Each row is a point on a tangle of strands that fork and nearly touch. The rows are in no order.
(in the rows, 128 means zero)
Points whose rows are less than 108 apart are linked; no others are. Some points are linked to none.
Pok: [178 146 150 144 153  88  96 161 158 127  66 181  80 123 121 136 146  89
 113 121 183  78 139 132 156 144]
vimu: [122 128 185 157 114 149 123 146 134 127 154 114  90 132 101  77 133 106
 190 173 165 166 125 192 133  59]
Mugum: [125  63 184 148  99 139 109 158 165 133 135 124  90  65 121 110 134 122
 175  97 156 164 159 171 154 107]
gegin: [128 152 108 111  90 125 152  92 104 114 104 134 209 158  88 107 125 128
  92 141 145 106 123 103 138 132]
sese: [144 102 129 145 128  99  75 120 173 160 119 113  95  54 137 118 206 135
 149  43 111 126  96 126 125 113]
siti: [147 112 116 130 146 175  84 124  98 101 118 135 206 157 131 210  74 156
 134 156 152 130 121 152 131 166]
kimif: [106 178 138  89 132 126 199 152 118 104 150 108  95 130 122 108  83 124
 142 162 144 154 177 103 171 123]
gosip: [116 136  94 140 122  83 123 109 109 155 100 149 113 147 140  67 188 122
 110  84 111  98 101 116 142  75]
rana: [125 155  86  70 200  75  89 149 144 126  96 142 150  67 128 156 169 114
 110  80 185 119 110  68 156 124]
kuvu: [120  84 159 129 123 168 166 111 150 139 142 111 139 107 110 168 121 157
 147 116  70 160 107 114  87 184]
Supur: [149  98  81 160 126 103  93 156 161  92  87 134 154 114 123 100 128  79
 100 106 163  96 131 109 151 138]
zut: [124  81 150 140  86 170 101 151 147 121 155 115  94 101 123 155 114  70
 100 172 178 144 163 157 118  79]
Zubu: [107 127 164 125  83 165 121 103 104 106 177 104 108 131 117 139  95 126
 192 174 101 168 118 189 110 112]
roz: [123 139 132 157 141 150 124 169 140 120 155 121  55 132 191 144  75 165
 175 117  92 168 145 178 130 135]
zad: [152 132 161 107 157  99 172 156 155 162 119 138 114 116 109 137 155 120
  85 133 131 124 133  81 120 155]
fabur: [144 140 106 112 104 146  96  96 104  87  86 129 178 124  69 137 115  87
 132 138 210  88 141 117 177 105]
melan: [130 115 145 125 140 169 165 130 165 129 175  87 134 103 116 168 117 147
 121 118  60 176 120 105  81 211]
paz: [130 174 108 153 188  92 133 155 130 168 124 128  34 113 181  97 163 171
 160  76  96 129 127 159 147  93]
mifub: [108  89 112 138 104 165  96 138 163 113 131  99 103  71 158 170 100 122
 139 115 160 124 169 139 157 112]
Vigas: [115 104 156 112  96 103 191 137  89 153 147 148 104 158 113  72 140 103
 112 162 100 155 137 134 140  98]
lus: [ 85  91 111 135 116 171 105 126 110 118 158 103 111  91 125 131 117  94
 157 151 180 145 154 176 164  47]
Vovov: [ 99  83  76  87 181 108 124 156 127 131 125 147 139  85 168 150 149 129
  87  94 138 137 144  89 161  97]
kole: [165 163 152 160 111 111 107 101 135 128 124 158 144 204 149 176 111 155
 131 177  78 116 102 144  66 175]
bikur: [113 150 129 127 155 102 162 160 147 154 141 119  38  85 178 123 154 159
 150  78 100 161 143 137 162  95]
Bobut: [134 194 100  90 144 144 170 124 149 119 156 105 141 130 128 172 106 148
  65 130 120 119 160  46 109 179]
lok: [116 138 104 108 135 130 145 118 151 114 135  93 164 101 111 129 129 140
 116 110 119 122 128  80 130 146]
zas: [132 119  69 157 149  91 103 173 142 114 103 154 142 138 138  71 153  92
  87 102 155 103 140 119 161 133]
dede: [ 83  93 123 108 116 155 188 161 103 100 177 101 138 110 120 100  77 109
 139 160 118 189 167 132 150 135]
veze: [123 130 141  99 112  68 168 119 144 155 118 147  90 104 123  95 194 112
 110 116 133 130 131  81 134  96]
tasuk: [156 138 117 156 151  89 117 164 146 153 128 137 140 143 130  88 165 120
  81 119 103 119 106 109  82 153]
lari: [ 61 110  86 170  39 145 154  72 110 122 159 110 107 115 137  78 130 109
 154 115 109 137 123 153 125  88]
divak: [157 141  91 136 121 106 123 117 164 130 115 104 163 104 107 148 187  88
  70  87 152  92 112  56 107 159]
Fop: [110  69 205 107  95 162 165 132 128 141 149 119 106  84  94 122 119 122
 184 129 107 192 136 166 131 147]
ton: [120  92 153 125  67 154  95  64  69 123 122 149 172 154  85 131 134 110
 147 152 142 117 101 166 111  86]
likog: [120  94 139  76 179 122 168 144  72 153 118 166 173 147 100  94 124 150
 100 144 130 142 128 130 163 111]
dorel: [124 120 143 115  79 155 148 100 132 121 144 110 128 119 107 170  92 124
 128 153 119 124 148 111 133 154]
silob: [124 184  81 114 165  98  96 118  68 155 146 111 167 136 124  67 161 148
 124  89  79 109  84 117 108 109]
sotu: [166 175 154 135 161 111 113 178 158 126  85 156  49 136 147 144 113 117
 123 130 163  91 154 152 150 151]
Mak: [143 113 112 133 146 131  66 128 165 155 117 101 111  65 161 156 176 140
 111  56 100 114 104 107 104 140]
bizuk: [116 176 102 103 171 140  99 106 130 115 113 122 120 139 145 149  89 183
 160  96 113 102 126 127 142 138]
kebo: [157 140  97 134 151  93 143 151 149 150 101 138 167 132 117 135 170  84
  34 124 153  96 126  65 102 146]
Vezi: [130 163 149  86 130 121 186 141 154 108 118  90 124 101 108 116 106 121
 157 142 165 133 170  77 163 157]
peka: [158 141 194 153 120 127 139 143 110 121 132 118 170 163  85 101 111 128
 190 175 152 149 109 160 112 156]
vedad: [145  89 150 139 158 134 133 163 184 139 138  93 129  76 121 123 138 158
 139  81 102 160 131 115 112 182]
Davuf: [132 116 152 149 112 109 122 105 101 121 119 147 206 168 104  72 126 152
 177 137 107 134  85 163 102 142]
kel: [126 112 152 120 119 187 119 139 129  91 179  99 148 127 109 185  64 131
 178 180 118 179 150 167 111 161]
zube: [150 105 123 128 130 122 100 123 155 145  96 155 108 123 137 150 159 113
  74 104 117  92 113 102 108 133]
tumok: [145  92 147 174  84 158  53  89 116  93 116 125 191 139  86 119 134 105
 180 124 165 117  89 171 107 135]
luzaz: [107  97 127  82 177 135 163 151  92 145 134 159  87 147 171 150 103 151
  86 140 106 147 157 124 148 108]
danuz: [141 119 123 118 152  99 140 124 108 140  95 136 181 135  97  61 172 136
 121 108 140 118 106 112 149 124]
guva: [131 131 152 147 119  99 114 113  90 134 118 152 138 166 107  66 137 142
 179 123 115 125  91 173 130 116]
batu: [106 165 103 108 154  98 149 166 158 132 142 124  51  92 181 141 144 125
  92 110 126 119 164  90 138 122]
vig: [148 104 189 105 152 160 120 126  76 146 132 164 141 177 103 183  97 139
 115 198 140 135 124 178 105 104]
tal: [133 201 140 139 115 153 101 122 139  98 137 102  72 117 120 141  96  93
 178 161 188 102 169 167 164  88]
Mekol: [157  89 126 164 114 134 101 131 120 113  90 143 201 158  95 104 126 100
 109 137 169 100 104 122 128 147]
nedo: [111 162  99 116 164 144  83 100 115 122 106 142 101 153 175 149  94 176
 162  97 104 103 121 159 148 108]
medi: [131 184 112 128  91 114 167 104 113 100 119 112 219 166  82  93 119 144
  99 154 131 121 120  93 116 157]
defo: [108 147  81 135 130 112  92  81 101 142 119 139 159 149 134  81 174 141
 117  83  84 103  78 123 119  97]
Tof: [120 146 141  73 169 131 147 114  75 143 118 170 138 181 139 146 105 190
 121 137  87 128 114 136 124 130]
vupof: [122 111 126 121 148 169 162 151 153 103 177  99 169 132 130 159  84 148
 121 145  85 176 139 111  94 206]
papet: [123 170 117 109 113 153 104  95  68  91 134 150 179 181 127 161  72 157
 150 178 125 126 124 160 123 122]
nenin: [169 138 102 132 125 132  92 118 119 106  69 181 150 166 116 176 118  94
  61 151 167  78 142 126 132 135]
kemum: [ 98 118  82 210  88 152 127 133 133 117 156  96 110 103 171 105  97 110
 181 131 153 159 148 185 154  94]
Fevu: [158 153 172 121 151 128 128 168 142 133 111 148  46 148 144 144  99 123
 130 158 148 117 162 147 135 137]
Disa: [148 165 111 131 105 148  89  84  90 106 110 169 192 193 139 200  88 156
 106 179 122 101 107 152 105 141]
lefit: [127  96 125 142 109 175  72 151 152 106 141 112  95 101 138 179  97  79
 119 157 182 123 172 158 138  87]
Fodep: [152 145 165 148 158 131 102 180 146 128 133 145  47 150 173 148  79 148
 151 148 117 148 152 173 125 141]
Goki: [124 164 134  92 139 142 141  90  64 112 122 158 173 186 133 149  79 186
 138 162  98 133 119 140 120 141]
Dov: [153 142 171 109 145  94 167 139 172 173 122 120  81  89 129 171 179 121
  80 118 132 127 132  63 106 155]
boso: [123 146 122  91 153 104 157 140 140 109 104 116 145 105 107 102 126 120
 146 124 184 117 157  86 175 131]
Betut: [106 105  93 174 127 163 105 158 131  99 155  93 110 104 141 103 111  84
 156 154 184 150 161 176 159  64]
dezar: [147 176 108 135 145 130 115 162 203 114 143  73 106  91 154 149 129 136
 102 108 126 118 151  83 107 184]
Zufas: [112 171  52 126 195  98 101 142 114 136 128 103 145 102 147  75 160 139
 150  75 131 104 112 112 166 108]
fesi: [177 157 170 134 149 125 129 177 126 121 116 159 108 171 126 138  89 114
 113 189 147 122 149 144 110 165]
Luf: [134  62 179 129 130 131 142 122 132 175 122 151 110 136 120 136 151 146
 109 121  71 146 104 144  82 148]
sab: [ 81 119  66 168  94 145 142 118 151 104 158  91 113  89 168  87 109 119
 167  93 127 143 148 150 161 113]
zeder: [143  89 199 147 105 113 126 137 153 132 115 125 109  90  86  80 152 111
 181 114 182 145 138 150 156 118]
Bim: [127 184  79 117 176 105 101 129 135 138 119 141  98 146 154 113 147 147
 103  89 105  97 122 121 126 120]
bila: [107 140 138  83 129 153 183 167 108  99 163 108 122 130 125 130  70 112
 134 181 154 161 185 122 162 114]
lozu: [120  94 136  93 182  94 151 139  90 149 105 136 180 129 100  65 148 148
 130 124 131 135 107 124 156 121]
dunon: [101  92 121 124  64 133 108  76 133 111 118 112 110  88 123 131 137  81
 151 119 173 117 142 122 165  75]
Gise: [123 184  86 180  46 105 108 110 145  98 144 128 120 185 162 122 108 107
 109 162 105 111 136 120  88 131]
rilo: [ 93 145  87 126  78 151 155 125 103  86 169  92 165 127 109 101  91  76
 128 183 167 137 169 131 154  99]
demaf: [ 96  71 127  82 145 143 132 106 156 144 132 113 123  79 144 192 119 161
 119  90 114 138 130  97 141 129]
des: [134  81 160 102 191 144 155 144 128 178 118 125 138 103 123 204 158 147
  80 105 116 129 113  81 116 158]
ral: [142  84 134 121 162 141 165 134 133 166 112 147 175 120 118 178 164 125
  52 123 133 115 118  75 101 156]
dusep: [ 72 120  79 146  69 123 156 102 140 105 158  96 120  95 141  87 130 112
 146 105 115 140 140 131 149 100]
nera: [136 127 144 161 110  97 112 134  92 141 111 164 115 178 129  57 147 111
 162 136 137 111 103 175 134  91]
zuve: [159 169 155 122 128 115 170 161 124 128 137 147 124 188 130 131  88 132
 103 183 122 136 151 124 106 167]
satuk: [118 159 107  58 166  91 115 116 167 123 104 132 107  55 128 185 139 129
 125  91 201 131 123  54 160 115]
semes: [123 141  79 115 183 103 102 145  73 144 139 121 207 128 119  68 164 147
 115  97  94 129  94 112 119 120]
maf: [153 170  99 123 102 146  95  87  95  93  74 159 160 155  99 178 108  96
  56 155 180  74 136 115 148 120]
Dade: [138 127 133 167  37 117 123  91 160 135 134 154 114 154 126 109 163  98
  87 130 105 102 101 115  75 125]
zapug: [127 193  68 152  59 109 122 106 120  98 119 150 121 179 149 127 114  98
  73 144 126  84 136 117 121  95]
Poted: [155  88 181 150  95 139 107  90  90 153 115 178 145 191 102 162 132 120
 108 171 122 117  91 163  85 124]
vud: [119  95 107 163  77 190  60 118 171  99 136 105 107  95 162 174  79 129
 153 129 124 124 151 159 116 135]
luve: [156 123 113 114 115 166  84  85 101 100  94 137 165 120  88 196 108  94
  98 147 200  96 142 120 159 114]
Geve: [118  67 130  60 202 128 136 122 113 149 101 131 168  82 109 154 145 164
 136  82 148 136 113  99 165 113]
dete: [109  62 117  91 168 116 148 161 109 149 125 161 109 106 159 139 130 136
  93 120 135 143 153 125 165 100]
Rodig: [ 91  73  94  96 176 138 124 132  89 137 129 138 172 140 156 120 115 168
 108 110  91 136 122 137 142 112]
ved: [100 112 126 131 152 154 110 141 114 112 158 121 105 136 185 138  74 179
 181 120  87 168 136 168 133 133]
fikef: [111 102 137  84 173 143 143 148  70 146 135 169 101 173 166 136  91 171
 118 151  77 156 124 167 136 113]
zup: [173 143 174 145 171 154 132 138 179 157  95 110 123 113 117 185 145 146
 149  99 144 108 108  99 121 205]
reri: [115 161  83 124  71 127 123  94 101 103 124 145 142 162 132 132  98 100
  84 147 144  86 139 116 136  92]
tavel: [152 131 133 113 180  89 124 160 133 110  57 187 117 137 109 145 140  85
  76 126 206  98 149 103 167 145]
zus: [142 100 103 108 152 120 145 139 125 146  95 158 162 138 118 182 151 108
  31 123 148  98 119  72 119 147]
fot: [135 129 124 162  98  90 117 106 111 148  91 174  90 169 134  70 172 118
 132 110 116  92  99 149 144  79]
rudub: [114 116 168 142 115 163 104 110 105 122 164 113  97 129 116 117 123 127
 196 159 119 167 120 208 125  69]
dit: [131 184 110 104 152 125  96 108  74 158 169  99 147 115 122 107 152 166
 141  79  62 113  82 119  78 148]
zizu: [148 196 109 102 134 143 162 123 137 126 128 121 153 157 115 176 106 159
  86 144 124 102 144  80 115 180]
zabeb: [129 148 183 111 108 113 140  87  77 143 135 164 122 197 137 144 106 161
 160 175  71 137 102 168  93 119]
vugem: [132 104 196  94 140 133 214 108 106 171 120 142 132 137  81 157 145 132
 127 144 122 142 116 106 132 152]
biv: [119 193 111 166  92 141 131 144 144  96 147  93  64 107 152 114  89 107
 188 142 178 124 161 164 159 105]
masef: [145 130 192 133 133 137 112 113  99 129 134 152 107 177 131 165 107 153
 183 178 105 140 103 190  98 135]
nok: [113 122 147 135 108 185  92 113 135 108 171 103 115 119 137 190  65 139
 189 169 116 164 135 182 115 129]
Zison: [121  36 170 115 123 139 148 123 100 169 132 161 143 156 112 123 135 143
 118 122  71 161  95 151  94 138]
duvip: [131  77 180 152 108 144 139 162 156 119 149 102 103  87 117 100 113 135
 177 119 112 178 140 158 138 151]
toz: [131  79 211 107 112 158 190 115 111 152 143 125 118 109  78 149 130 126
 159 149 126 159 124 146 125 146]
volel: [ 98 140 119 167  70 120 140 126 122  89 175 129 154 157 157 117  95 118
 151 176  73 159 131 161  80 145]
virak: [128  92 180 103 135 111 213 131 129 160 111 142 121 117  87 148 150 116
 102 149 145 137 134  79 129 148]
lepa: [152 123 171 151 123 121 140 116 102 131 105 143 219 181  79 101 130 136
 171 149 137 132  84 151 106 168]
Domad: [178  78 152 168 132 136  87 133 129 105  77 150 173 134  82 117 147  89
 142 116 196 101 112 143 145 142]
dud: [119  97 167 102  88  92 172 125 122 161 126 141  88 123 122 105 151 110
 112 142 122 135 144 117 140 100]
gebo: [101 140 107  75 100 122 171 117 149 124 133 130 114 113 135 163 124 115
  74 135 129 117 160  59 136 127]
Buba: [148 160 150 104 149 132 197 146 124 138 136 139 121 167 116 153  98 154
  89 161 106 132 141  95 116 178]
mog: [127 102 165 146 109 149 133 170 138 119 162 121  90 123 114 114 133  68
 113 184 179 162 171 162 130  74]
tovo: [129  57 139  90 172 161 127 128 136 160 117 138 121 104 146 197 129 158
 102 103  98 137 116 117 115 153]
biri: [157 109 179 135 120  92 148 173 175 138 107 138  86  98 115  80 155 108
 144 132 173 128 147 116 149 138]
gak: [ 93 154 112 122  98  69 179 120 142 151 152 117  65  93 147  89 195 111
 105 103 108 136 131  87 131  87]
Nin: [114  83 140 161 104 105 150 160 113 145 145 151 104 162 139  79 130 123
 122 142  93 163 130 150 116 125]
nisir: [100 102  98 113 152 152 117 135 105 116 140 124 153 146 163 138  94 162
 142 122  88 137 126 149 127 131]
Sigap: [157  95 131 153 154 142  92 153 196 144 121  86 137  76 134 146 153 150
 136  73 114 129 114 114 107 180]
biru: [106  99 113 115 140 119 118 121  99 124 107 129 116 102 139  97 132 132
 172 106 163 126 147 165 192  78]
Naku: [156 109  91 160 126 113  91 120 150  98  88 124 195 133  99  87 140  99
 109  90 151 102 100 100 123 152]
zagar: [109 196  95 110  90 117 174 124 134  85 150  98 184 145 108  75 103 134
 115 152 110 138 134  90 123 156]
Mub: [142  90 143 126 103  98 139  94 146 161 105 155 116 128 117 135 190 100
  58 113 115 104 110  99  95 124]
Ner: [118 140  95 145 160  87 109 140 120 151 130 110 130 108 132  51 175 152
 167  78 107 137  97 140 156 103]
kol: [106 177  95 136 203  91 122 141 119 156  95 170  37 125 186 112 151 157
 137  91 127 107 128 171 174 107]
sadub: [128 102 115 134 119 135 119 106  93 117 102 142 221 159  98 106 124 125
 102 135 148 113 114 131 122 131]
sirup: [139  73 172 141 125 153 144 172 170 129 141 112 109  94 130 130 112 136
 137 128 114 166 148 138 122 164]
lika: [118 171 111 140 106  86 163 131 141 160 163 114  69 117 153  75 178 116
 107 100  70 130 121 104 100 107]
sudun: [ 89 115 114 198  22 125 155 102 125 130 181 129  92 124 149  81 140  99
 142 137  90 151 123 170 100 102]
rine: [116 102 151 115 147  92 152 134 123 170 143 133  93 106 122  73 191 151
 143  98  79 163 111 133 139 102]
fek: [134  91 180 112 131 102 155 120 123 181 133 148  84 128 123 104 181 152
 121 109  60 145  99 137 107 118]
Lar: [101 118  71 169 143 117  85 126 130 114 115 134 145 147 167  97 125 143
 155  93 110 128  97 158 135 106]
fif: [140 117 143 120 169 144 127 105 124 150 123 104 182 123 101 137 149 179
 146  89  96 124  77 121  96 166]
sumaf: [121 161 121 195  55 119 123 141 156  92 170 127 117 165 172 134  95 106
 145 175  88 144 135 153  76 150]
kif: [147 125 193 107 129 187 140 110 102 153 150 143 123 170  74 201 125 115
 109 220 164 133 138 157 106 102]
Zin: [137 148  84 151 160  72 118 171 123 148 134 145 152 158 136  34 176 117
 100 116 100 116 107 121 119 120]
miruz: [122  93 142 128 133 170 130 158 129  92 174 113 168 129 136 156  61 137
 146 167 102 189 154 147 112 174]
Bevoz: [171  82 163 149 131 117 101 139 141 113  75 138 143 102  88  98 145 105
 170 117 205 113 126 150 168 129]
mova: [172 165 146 135 167 130 117 129 128 130 101 164 146 205 140 175  99 166
 114 157 112 112 113 131  91 187]
moma: [104  89 140 150 112 142 132 156 114 108 161 128 160 139 121  90 100 104
 156 168 136 155 138 165 130 111]
bet: [148 172 124 136 116 127 130 148 192 142 160  81 110 107 138 150 131 124
  90 118  94 121 138  78  80 176]
dobe: [170 131 133 115 164 122 132 148 126 119  79 165 134 148 111 177 124 104
  80 141 193  84 151 107 148 157]
vosu: [132 185 111 169  93 113 140 146 160 113 132 108  56 128 169 101 104 114
 159 125 133 113 159 135 154 114]
Zot: [ 99  89 118 131 124 133 128 132  98 123 124 120 146 129 114  80 114 117
 173 139 151 146 132 163 172  89]
Nebiz: [141 135 122 109 194 136  95 117 131 144 102 104 174 107 116 123 140 160
 153  81 129 109  96 113 127 149]
ravo: [105 136  78 165  92 172  91 130 158  99 160 102  87 118 197 170  73 149
 147 121 105 125 159 152 129 132]
Runo: [113 111 119 140  51 141 108  69 155 115 121 126  98 105 134 150 122 108
 139 120 130  97 133 124 130 101]
nalo: [175 154 137 159 174 151 117 124 165 130  85 115 175 152 106 167 134 150
 149 102 157  98  99 100 132 204]
mibuv: [ 86 108 121 148 108 149 164 171 116  92 180  98 137 119 136  84  85 110
 160 155 106 189 153 156 145 133]
lis: [123  86 166 127 140 162 144  87 134 148 130 118 161 131 101 173 123 173
 172 117  93 135  95 130 104 173]
Bezon: [140 104  89 167 154  77 117 174 112 138 119 167 144 157 138  58 169 112
 102 122 128 122 126 139 150 111]
ralun: [102 114  89  78 183 136 125 116  82 144 140 124 199 125 133 112 142 170
  93  95  87 129 105 112 120 114]
futef: [108 151  87 135  98 174  75  91 101  83 140 106 165 155 115 132 107  91
 135 174 175 126 134 176 138  48]
vuva: [119 135 116 153 151 141  77 130 112 128 111 150  63 141 177 137  99 146
 162 117 136 110 133 185 152  95]
zeti: [153  98 167 126 148 164 100 109  85 153 103 170 141 189 119 196 106 142
 119 165 130 105 103 158 113 138]
sinug: [130 162 127  96 140  79 145 156 188 146 133 119  61  63 159 154 168 110
  96 103 132 129 146  63 124 124]
vegik: [ 91 152 101 108 168 111 155 149 140 131 128 132  35  87 194 141 124 153
 140  94 130 136 168 126 181  99]
bel: [ 93 101 109 117  69 177  90  70  80 100 145 123 171 144  96 131 121  97
 139 157 159 120 122 152 122  58]
sar: [108 134  94 169 183 124 124 145 103 152 114 153  57 129 201 126 115 156
 158 105 129 134 142 193 170  95]
Mapa: [140 137 103 126 170 137 108 174 183 111 123 101 119 113 156 135 107 143
 115 114 133 118 147  97 116 179]
Movo: [ 92  78 105 111 109 143 118 116 143 121 133 124 101  77 159 162 105 136
 131 105 138 128 157 120 157  97]
miku: [140 123 176 156 114 143 114 158 135 128 153 131  66 129 106  93 164  82
 145 180 186 152 151 182 128  42]
vamuk: [105 141 100  95  89 125 160 113 121 123 122 129 127 135 130 131 114  99
  74 138 140 110 164  89 145 109]
kive: [133  96 135  82 207 143 132 128 133 143 102  98 186  82 103 144 141 162
 164  83 149 133 108  94 147 151]
remo: [168 126 185 140 131 127 128 110 176 152  93 135  89 120 111 167 146 140
 134 113 143  99 114 105 114 159]
lisik: [177 178  88 146 137 127 110 109 153 111  99 106 184 134  96 156 155 117
  91  99 152  85 106  71 113 175]
renuv: [105 102 128 147 133  92 140 120 127 169 133 111  91  77 140  64 202 150
 164  66  91 160 102 147 159  92]
tuz: [106 164 102 140  98 160 102 124 107  76 143  97 160 142 102 117  96  96
 143 179 190 126 153 152 140  77]
fov: [139 151 162  83 169 114 143 104 122 167 111 115 107 110 111 144 156 163
 135 105 109 107 107  94 124 135]
pef: [130  99 182 125  67 144 124  54  75 147 128 175 141 172  94 150 137 134
 117 160 104 111  90 168  74 104]
vemu: [133 110 173 133 109 135 150 144 108 111 145 122 161 145  96 100  99 127
 174 168 128 166 127 155 107 147]
miv: [ 90  73 140 109  96 153 108  99 111 125 130 122 109  75 123 126 133 109
 181 118 180 132 141 163 173  58]
Pufo: [116 163  90 173 123 119 123 164 180 112 138  99  71 121 179 106 116 137
 136 104 109 132 148 133 130 151]
fiz: [140 154  96 162 168 123  92 156 170 114 126 109 114 136 161 102 116 149
 146 107 112 128 123 130 119 162]
Tev: [132 168 128 119 126 131 130 141 151 155 177  67 104  72 146 134 155 126
 103  96  71 139 129  79  73 170]
pon: [128  96 164 101 122  99 161 146 172 139 120 112  96  75 125 121 144 129
 147 108 150 154 150  98 152 134]
luza: [146 177  92 141 113 151  99  88 182  99 134  81 163 121 127 155 109 151
 150 100 118  96 114  85 111 183]
dut: [119  43 160  94 162 138 159 138  75 156 136 166 164 159 100 115 116 143
 123 145 104 162 116 151 136 121]
Pesir: [152 175 134 149  71 120  96  85  99 109 128 169 166 200 152 189 105 144
 123 199  88 110 110 157  71 145]
sozen: [131 183  79  73 147  93 137 118 111 134 110 122 177 100 118 137 175 107
  54 104 162  92 128  49 127 118]
Poka: [171 173  92 152 105 112 102  98 153  81  76 117 178 141  87 115 132 107
 117 108 167  82 111  86 138 161]
kek: [ 99 150  97 150  83 105 164 137 138  74 175 112 176 161 154  98 109 124
 139 150  53 179 118 131  81 166]
mitov: [136 175 153 113 127 126 157 104 131 147 174  79 114  94 107 115 162 141
 139  98  67 132 102  91  92 151]
poze: [126 133 124 162  51 116 129 104 164 129 132 126  60 123 147 125 147 104
 100 131 127 103 142 109 105 112]
mobap: [144 204 143 117 139 109 116 108  99 168 162  97 114 111 121  93 167 156
 147  93  58 116  74 108  79 143]
Dul: [132 134 105 121 160 103 131 138 112 142 135 110 222 127  87  65 163 138
 119 101 104 136  90 103 104 146]
tapod: [ 93 173  81 122  92 123 169 129 117  83 152 102 167 143 123  77  91 122
 128 151 129 136 158 109 152 125]
dur: [148 164 130 157 132 151  52 119 137  92 108 119  92 116 121 150 120  88
 172 141 202  98 138 177 159  76]
genog: [172 190 134 139 169 133 117 111 134 144  91 138 161 172 118 176 138 158
 113 122 123  85  94 117 102 176]
lide: [147 152 182 144 144 156  84 153 129 127 141 140  69 153 150 159  88 141
 189 171 128 154 130 200 116 126]
gule: [109 170  98  59 162  97 146 123 134  99 102 130 125  91 125 145 124 124
 124 106 191 111 159  70 189 118]
kasid: [143 127 140 138  66 101 146  79 148 149 110 134 129 133  96 108 186 101
  82 123 125  98 112  84  91 133]
rep: [122 106  83  82 196  90  98 143 134 125  97 160 138  86 156 157 166 108
  81  84 167 119 139  80 160 113]
bon: [109 168  76  72 126 121 166 124 133 126 163  91 139  94 137 149 128 119
  47 116 111 127 163  41 111 138]
vab: [111 100 129 198  63 109 148 137 128 140 172 153  90 160 164  90 140 115
 125 139  66 159 117 167  89 115]

A fork is a point with three links, a tip a point with one. Leave the first point through the second and follow the links. Name the first fork or tip that comes.
gak, veze => miv
sinug, batu => bizuk
Fodep, roz => semes
ton, bel => Mekol
vosu, Pufo => silob
vupof, miruz => mifub
nedo, vuva => duvip
sadub, gegin => kif
vamuk, reri => kek

A fork is a point with three links. Follow the links from the first point to the second and name the forks in between, in order.
Tev, Zison => silob semes
guva, lari => moma miv
Bevoz, tapod => Mekol
dud, peka => miv moma
